A landscape with many valleys, sampled at points; each row gives a point and its height.
A ball rolls from a point to the lowest of its 2 nearest points, and stops where none of them is lower. Distance is the straight distance between rows; heights are no part of it.
(756): [123  53 138 196 119  63 124 131 110 161  92 204 157 157 151  72 121 169
  95 123 126 137 133  64 119 122]  height 442
(919): [ 96  73 149 138 100 101  97 129 125 125 119 144 145 146  98  91 138 118
 122 107 132 152 139  67  89  99]  height 482
(86): [106 103 132 162 149  75 105 150 133 109 141 168 163 143  96 115 100 121
 188  64 104 134 173  90  73 104]  height 379
(128): [105 150 151 130 147 153  93 117 155 106 147 160 167 121  94 109 135 119
 128 116 168 147 102 104 136  86]  height 433
(455): [149 133  89 190 146 118 108 179 114  92 153  88  96 107 176 140  98 205
 107 147  84 104 119 138 147 114]  height 664
(274): [187 159  83 170 147 113 113 192 131 106 157  82  84 128 144 166  95 196
 111 177 111 128 103 164 139 126]  height 670
(148): [130  94 144 120 148  99 139 167 137 157 122 124 135 141 107 131 119 117
 115 127  89 169 157 148 137 119]  height 438
(680): [153 196 143 113 121 149 125 102 128 127 170 135  78 104 128 186 140  89
 159 105 188  75 101 141  83 122]  height 172
(347): [ 90  79 127 157 127  97  98 142 113 110 100 123 138 112 158 108 121 163
 107 143 104 129  69 103 121 127]  height 507
(885): [180 177  69 108 131 142 166 146 141 128 125 103 107 149 146 161 117 157
  76 222 123 156 132 183 188 171]  height 614
(217): [116  52 166 144 158  78 147 172 145 176 108 122 136 181 105 125 124 162
 110 128  69 149 150 123 115 105]  height 450
(646): [131 184  76  97 107 134 176 163 130 117 115 101 169 125 113 137 132 126
 124 160 134 147 163 146 159 195]  height 476
(976): [116 169  85  86 124 166 164  99 123 100 141 121 164 140 206 146 126 161
  80 181  90 156 108 129 173 154]  height 196
(446): [103 125 166 142 105 125  94  93  90 126 122 165 101  95 104 122 172 109
 140  68 181  61 162  70  77 110]  height 587
(692): [153 131  98  97 108  94 168 159 139 150  97  86 113 148  92 146 115 105
 129 170 123 178 160 188 148 193]  height 469
(326): [132 136 100 158 124 105 144 182 140 133 132  78 172 126 119 121 125 165
 155 132  97 119 137 134 120 154]  height 383
(1063): [ 81 138 159 133 123 119  85  90 110 107 129 185 123  89 100 133 140  73
 134  72 196  96 142  63  68  98]  height 601
(197): [158 125  74 138 128 156 167 132 145 125 125  72 101 136 170 138 133 193
  87 182  97 113 114 205 192 143]  height 598
(956): [115  97 110 126 105 133 160 113 108 147 107 112 141 101 176 100 134 125
 132 132  96 120 147 131 155 167]  height 414
(324): [131 134  75 134 119 125 177 188 140 139 117  64 143 122 135 129 133 171
 107 157  85 120 154 153 163 165]  height 394
(833): [157 139 136 144 156 106 114 157 170 123 160 137 152 148  64 134 106 104
 165 107 133 169 159 133 110 108]  height 423
(178): [ 87  91 153  93 108 123 122 108 106 122  82 123 143 129  94  99 162 115
 115 133 130 148 161 121 142 147]  height 307
(174): [138 186  79  69  81 187 170  88  93  85 143  78  93 123 201 162 136 165
 118 161 147 117 129 156 131 165]  height 210
(238): [128  77 137 178 146  96 105 147 120 144 116 179 144 126 139  79 113 162
 113 118 108 128 135  71 125 101]  height 427
(1060): [120 163 122 126 129 119 143 153 162 117 147 106 173 125  66 138 124 102
 157 143 157 167 171 118 116 134]  height 441
(127): [102  88 113 127 144 110 170 192 132 167  99  96 110 144 127 143 132 156
  35 175  78 138 147 142 161 136]  height 167
(1021): [142 106 145 118 100 132  96 128 122 105 137 135 108 117  74 126 156  84
 131 103 136 148 178 147 128 115]  height 189
(18): [ 80 128 161 131 141 107  99 105 143 114 149 165 129 131  92 139 106  81
 200  37 171 107 122  90  51  86]  height 524
(512): [ 74 101 122 134  98 109  93 144  89  96 106 120 135 106 146 109 119 143
 120 145 142 137  88  78  86 126]  height 517
(1099): [125 100 201 107 148 111 122  86 113 111  87 170 126 162  72 113 140 131
 176  80 134 137 187 130 124 109]  height 238
(636): [ 93  75 130 141 134  77 148 188 136 168 101 117 159 152  94 115 121 159
  85 139  88 146 167  77 109 117]  height 460
(1007): [128 109 139 159 141 100 110 139 129 135 144 124 140 137 115 107 115 137
 219  65 105 109 148 117  90 124]  height 354
(688): [157 175 128  96  86 162 125  97 114 104 166 118  74 102 125 177 159  81
 129 129 165 101 124 161 114 154]  height 90
(992): [ 97 174 114  93 105 159 146  90 134  99 142 145 186 127 156 134 148 109
  94 158 111 148 108 116 162 158]  height 222
(533): [106 132 136 138 122 138  87 114 165 113 151 224 157 139 115  85 119  95
 141  54 153 117  99  77 107  69]  height 365
(865): [106 148 126  73  87 192 125  56  82 102 122 129 127 130 180 128 164 138
  87 168 150 108  97 109 158 129]  height 558
(1001): [169 112 125 128 139  84 150 167 146 156 115  99 101 160  95 159 104 113
 147 151  99 174 153 189 133 156]  height 455
(1109): [165 127 109 140 147 160 125 126 130  98 142  99  92 136 190 133 120 186
  94 170 103 131  80 184 173 105]  height 589
(640): [150  87 139 149 103 135  98 132 120 116 144 125  90 113 115 101 161 121
 136  95 108 117 153 137 139 109]  height 224
(418): [161 112 100 189 147 103  99 166 108  98 141 104  98  91 155 138  92 153
 139 124  87 110 141 148 143 130]  height 658
(611): [133 184  94 126 128 115 158 182 166 122 133 107 166 136 113 161 123 142
 108 183 113 167 121 164 157 170]  height 468
(526): [141 179 163  93 140 153 123  83 137 156 145 168  94 115 134 184 134  47
 148  76 181  91  93 143  91 109]  height 271
(383): [ 86  83 136 124 124 100 125 159 131 128 113 121 163 142  73 117 124 126
 119 132 126 176 176  78 104 106]  height 471
(867): [135 162 179 100 138 126 139  89 118 156 110 110  99 129 102 165 152  99
 196 109 187 101 123 162 106 161]  height 418
(440): [ 93 165 135 114  94 139 126  92 104 104 145 147 104  79 166 168 178 106
 134  91 164  49 103 128  86 140]  height 199
(679): [105 142 173 112 149 141 118  73 124 142 120 190 128 114 156 127 132  84
 173  71 149  87  73 125 103 120]  height 419
(513): [151 177  99 138 137  99 148 173 174 130 149  97 152 139  77 155 109 118
 149 166 155 174 129 152 118 159]  height 456
(822): [ 79 183 145 111 121 144 131  91 121 130 144 146 121  94 144 185 170  96
 141  92 180  52  83  93  55 116]  height 282
(1031): [131 121 147 161 181  85 120 160 164 120 149 160 174 162  73 130 101 134
 170  85 118 158 187 106 105  91]  height 403
(101): [ 86 173 144 107 116 162 132  84 141 129 149 119 153 106 126 149 153 104
 143 122 193  94 100  77  77 117]  height 350
(82): [106 157 140 109 119 137 143 101 136 123 125 146 181 120 119 133 146 103
 145 131 127 141 124 137 147 171]  height 253
(812): [ 98 183 119 116 120 162 119 119 128  75 144 117 166 105 142 126 138 158
 134 156 165 121  84 104 109 131]  height 539
(1015): [159 143 141 128 168 156 116 103 141 150 157 178 145 124 156 106 101  91
 157  97 118 128 115 112 127 101]  height 364
(981): [123 159 155 149 129 129  69 113  99 127 147 139  89  98  98 141 136 103
 174  52 181  59 127 102  72  89]  height 570
(516): [105 116 157 109 127 106 140 112 103 119  73 127 149 136  74 104 153 131
 163 102 140 134 202 126 125 155]  height 283
(475): [119 111 186 114 138 135  90  91 134 126  90 191 120 128 142 106 122 100
 156  67 135 107  80 139 139 107]  height 413
(451): [149  72 143 166 123 126  98 118 127 119 143 164 100 120 144  83 126 118
 157  55  87 101 135 129 140  94]  height 270
(828): [193 182  97 107 111 160 151 109 132 119 153 117 111 138 143 154 127 110
 109 188 147 157 124 171 163 160]  height 621
(790): [ 98 100 156 113  96 145 111  83 109 133 100 155 127 122 128  98 173 108
 111 117 145 114 109 114 139 134]  height 333
(1073): [130  91 144 159 138  99  92 155 148 110 133 185 129 140 115 105 124 123
 147  59  77 139 130 143 125 103]  height 265
(507): [121 152 120  87  79 166 124  92 104  87 167 127  94  95 171 155 164 101
 117 114 136  91 109 138 111 134]  height 139
(235): [151 151 150 125 128 144 121 108 106 126 105  86  99 112 113 136 133 128
 171 130 165 107 123 159 126 152]  height 447
(427): [ 93  62 138 151  83 103 103 121  99 147  76 117 141 144 123  66 148 183
 124 158 158 124 105  83 122 131]  height 470
(826): [199 164 139 128 139 125 111 102 122 131 135 152  78 111 122 151 102  70
 172 121 147 141 126 182 133 163]  height 638
(337): [183 146 127 155 170 145 136 156 160 153 163 145 127 142 143 144 117 149
  89 161  92 148 126 147 173 111]  height 92
(983): [121  93  88 147 110 127 180 143 131 151  88  72 137 111 157  95 134 166
 116 138  88 103 155 146 166 163]  height 405
(415): [115 160 146 133 132 122  86 124 130 118 169 117 117 107  85 162 104  80
 198  71 184  96 126  90  63  94]  height 551
(339): [137  89 111 181 157 116 123 145 121 146 151 155 137 112 179  99  97 158
 119 122  75 110 140  90 128 108]  height 412
(340): [207 148 129 151 168 128 125 159 176 148 157 155 110 155  99 140 111 128
 125 142 111 159 120 180 174 121]  height 35
(96): [171 125 160 136 164 154 123 105 133 168 139 132 121 133 134 103 122 115
 179 103 121 120 128 144 127 115]  height 332
(309): [133 100 143 170 126 118  84 124 130 132 145 161 120 142 133  88 114 124
 210  31 107  86 112 123 101  91]  height 319
(934): [120 141 186  96 155 138 126  80 132 163 123 143 106 136 124 155 129  80
 185  68 164  99  94 139  81 117]  height 358
(132): [144 102 123 118 124 137 151 133 118 144 112  93 118 121 121 119 131 111
 113 142 100 148 175 145 148 142]  height 426
(670): [164 179  56  83  77 177 174 109 105  98 142  90 118 120 180 142 133 147
  96 175 113 128 167 166 186 169]  height 190
(941): [115 110 135 160 151 102  77 158 162 114 138 205 148 155 100  90 102 115
 140  52 113 143 108  99 109  69]  height 315
(577): [207 154 112 107 102 139 132  87 111 137 125 125  64 122 119 156 117  81
 137 174 164 145 133 186 151 179]  height 628
(525): [ 96 158 133  98  96 172 122  82  92  98 120 129 137  98 168 116 163 147
 109 150 175  93  92  94 116 130]  height 550
(706): [ 92  62 141 152 103  76 138 125 111 159  66 157 169 156 125  64 139 166
 105 140 134 138 133  76 124 143]  height 457
(188): [120 118  74 102 136 154 189 164 123 147 120  66 118 138 189 145 105 183
  43 199  85 137 115 142 157 130]  height 169
(394): [153 150  76 113 143 102 167 218 122 158  99  52  94 135 121 169  80 150
  73 202 125 151 147 157 144 153]  height 680
(295): [ 64 144 181 100 126 126 145  69 147 157 116 153 162 130 107 141 154  82
 155  87 188  98 114  76  68 120]  height 351
(1095): [125 109 110 105 110 165 115 119 114 111 154 103 119 121 170 104 148 150
 100 157 127 128 108 103 129 100]  height 573
(739): [159 105 177 133 168 124 109 114 134 131 107 153 113 150  99 106 122 110
 167  95 128 144 152 154 144 102]  height 294
(424): [117 101  93 139 141 137 177 163 135 172 126 106 134 134 165 137 124 173
  30 178  72 108 146 110 165 127]  height 145
(776): [144 129 109 143 161 137 154 166 139 171 146 117 163 129 149 126 117 165
  89 170  85 132 129  99 147 128]  height 123
(913): [142 163  66 105 116 172 177 106 114  98 126 107 128 129 199 147 114 169
  68 187  92 138 150 168 206 158]  height 171
(1149): [127 153 150 100  93 151 114 109 114 112 148 123 106 103  88 149 162  69
 126 109 170 117 154 122 116 120]  height 147
(514): [145 103 126 139 157 145 121 101 114 137 147 172 140 110 174  93  96 108
 111 129  95 134 132  86 142 106]  height 393
(165): [ 93  86 154 127 139 128 120 119 127 143  96 124 143 132 155 102 126 139
 114 149 106 145  64 126 137 123]  height 494
(63): [ 83 117 152 139 136 129 100 113 173 108 128 205 194 151  86  84 125 102
 116  95 166 156 111  66 122  84]  height 404
(320): [ 94  99 172 108 113 136  86  86 135 120 111 177 125 134 123 105 154  93
 113  96 152 131  63 105 122  92]  height 366
(918): [129  61 134 135 148 101 168 171 134 174  94 109 102 156 103 143 138 145
  57 149  60 141 192 159 170 135]  height 195
(294): [135 137 134 134 142 128  96 159 123 112 123  84 119 118 114 130 121 148
 150 145 147 138 102 144 126 125]  height 464
(521): [191 144  65 145 114 124 170 136 147 122 127  82  72 134 160 156 101 164
 106 205 118 136 111 227 179 184]  height 607
(77): [133 100 127 165 147 101 138 161 149 153 140 110 165 142 122 111 122 160
 175 102  83 128 136 125 106 130]  height 372
(203): [ 71 138 166  91 121 128 140  88 133 134 126 145 168 121 111 142 144  67
 158 103 154 136 121 115 102 155]  height 293
(375): [ 82 147 130 135 112 135  94 126 121  86 137 116 159 114 120 115 131 152
 144 138 173 128  77  71  81 110]  height 528
(240): [165 146  86 139 153 110 132 186 108 136 130  56 100 124 125 158  81 164
  99 183 117 142 127 142 134 127]  height 675
(495): [163 160  98 112 120  88 166 182 163 152 116 114 132 162  53 166 119 108
  94 194 146 191 178 173 157 183]  height 483
(800): [133 144  38  93 120 163 200 141 118 134 125  69 111 145 190 147 110 175
  29 199  88 129 151 179 204 151]  height 144
(675): [129 131 119  89 118 183 137  88 104 121 131 103 116 127 156 122 145 122
  97 175 132 143 119 141 166 127]  height 566
(466): [141 100 115 135 139 165 127 121 129 132 140 119 108 138 184 109 139 179
  77 173  95 129  78 128 168  89]  height 581
(923): [180 141 123 168 156 107 107 127 116 109 129 137  92  96 132 134  97 115
 174 113 113 130 144 172 141 151]  height 648
(409): [ 87  90 162 125 114 101  97 111 125 119 130 161 136 142  89 110 128  97
 179  66 157 129 124  86  67 103]  height 500
(382): [107 104 164 119 135 135 109 120 130 140 115 104 136 141 105 115 142 122
 152 131 132 143  92 129 111 112]  height 479

Where does a ball stop that starts at each point below?
(418) -> (688)
(756) -> (1099)
(521) -> (688)
(475) -> (1099)
(812) -> (688)
(235) -> (688)

Call two points neighbours if one is among the 2 nearest of the other. Go from one point of each pair to the other, from neighbour to neighbour, staying as low as possible. Name the highest point that can't be avoided.
(800) / (340) -> (188)
(688) / (1073) -> (451)
(688) / (1099) -> (679)
